Each scene shows the same named points in several views. A view is turned or mirrored, and shifted as a whole, has a little noise and may leave points out.
In the rows, zero is written as 128.

Scene 1
View 1
nivev: [149 103 125 147 100 155 147  91]
kebu: [140 106 121 145 104 196 144  82]
Niz: [131 153 105 135  96 193 196  77]
nupup: [154  96 138 146 107  88 136 104]
Porov: [136  98 136 143  69 153 160  87]
Ges: [131  88 141 130  71 150 146  88]
Tam: [121 158 129 103 120  88 170 100]
buvan: [137 137 116 126 134 155 146  91]
Pemi: [143 125 129 127 124 108 144 100]
Lobi: [142 128 133 135  99  63 168 102]
fodi: [112 105 150 104  70 137 153  90]
sobo: [146 113 134 137 108  80 144 103]
mas: [122 104 147 113  79 114 150  94]
tubu: [147 107 116 159  93 199 159  79]
View 2
Ges: [ 70 109 123 108 151 143  58  96]
nivev: [107  95 109 118 137 136  65 103]
fodi: [ 52 115 119 109 163 152  89 110]
Lobi: [ 79  98 138 166 171  96 123 113]
nupup: [100 120 144 146 149  96  85 112]
Tam: [ 87 104 109 142 170 126 154 141]
buvan: [111  92  80 104 136 159  96 124]
kebu: [114  91  89  95 125 157  52 103]
Niz: [101  47  56 108 143 169  89 102]
Pemi: [105 113 122 136 148 118 112 125]
mas: [ 62 117 126 121 165 138  97 113]
sobo: [ 92 116 141 148 157 101 104 117]
tubu: [118  86  92 109 126 145  59 101]
View 3
fodi: [137 127 105  84 179  76  87 110]
kebu: [174 107 119 110 178 141  51  97]
Pemi: [126 118 116 132 155 111 118 103]
nupup: [115 106 109 143 124  95 102 119]
Tam: [107 148 111 127 179 105 154  91]
mas: [129 120 113 106 164  89 115 107]
Porov: [144 121  98 111 172 100  54 111]
buvan: [156 119 126 121 178 138 102  84]
Niz: [161 151  99 121 225 155  67  78]
sobo: [108 117 108 143 138  95 114 112]
nivev: [149 109 112 126 159 126  67 102]
Ges: [146 113 102  96 164  90  59 116]
tubu: [174 116 107 122 181 141  34 100]
View 4
Lobi: [133  87 171  99 140 143 119  97]
Tam: [104  97 174  65 119 165 122 123]
Niz: [ 81 114 126  84 130 123 118 220]
nupup: [146 110 150 115 105 121 121  86]
fodi: [132 117 169 122  96 132 154 161]
kebu: [114 136  98 115  85  93 124 169]
buvan: [101 125 120  83  92 124 116 146]
tubu: [117 133  96 125 101  84 119 178]
mas: [134 108 169 120 101 134 148 138]
Porov: [135 118 136 134 109 103 135 158]
nivev: [126 123 117 117  97 103 121 138]
Pemi: [121 113 146  90 103 134 117 108]
View 5
Niz: [173 112 102  75 179  49 104 108]
Tam: [133 107 149 159 139  88 113 143]
mas: [ 96 149 111 124 137  81 115 138]
tubu: [152 140  65  53 163  81 116 121]
kebu: [152 134  67  65 148  84 130 116]
nivev: [157 131  86  82 157  90 118 133]
Lobi: [120 144 137 151 149 106  92 178]
buvan: [161 108  98 104 134  94 134 124]
sobo: [119 144 114 138 134 118 111 172]
Porov: [116 157  85  87 153  76 108 134]
Ges: [ 90 168  91 100 148  72 107 137]
Pemi: [138 122 110 128 132 110 124 156]
fodi: [ 92 146 104 117 135  64 118 121]
View 6
fodi: [123 118 167 124  66 129 131 115]
Ges: [126 140 147 127  60 109 138  96]
sobo: [127 140 121 150 105 128 148 160]
Porov: [116 143 144 136  72  99 138  97]
nupup: [135 151 111 150  95 121 149 155]
Pemi: [110 147 133 139  97 120 119 162]
nivev: [111 164 132 139  73  88 124 116]
Niz: [ 49 153 175 130  95  75  98  90]
Lobi: [112 126 131 150 132 137 155 163]
buvan: [ 90 161 146 129  78  96  92 147]
Tam: [ 88 121 160 135 122 145 112 178]
tubu: [ 91 172 143 134  64  63 114  86]

Which points are out of place in each view (at most two, in the order of its rows)? Write none if all are in place.
view 1 => none
view 2 => buvan, tubu
view 3 => mas
view 4 => Niz
view 5 => nivev, Ges
view 6 => none
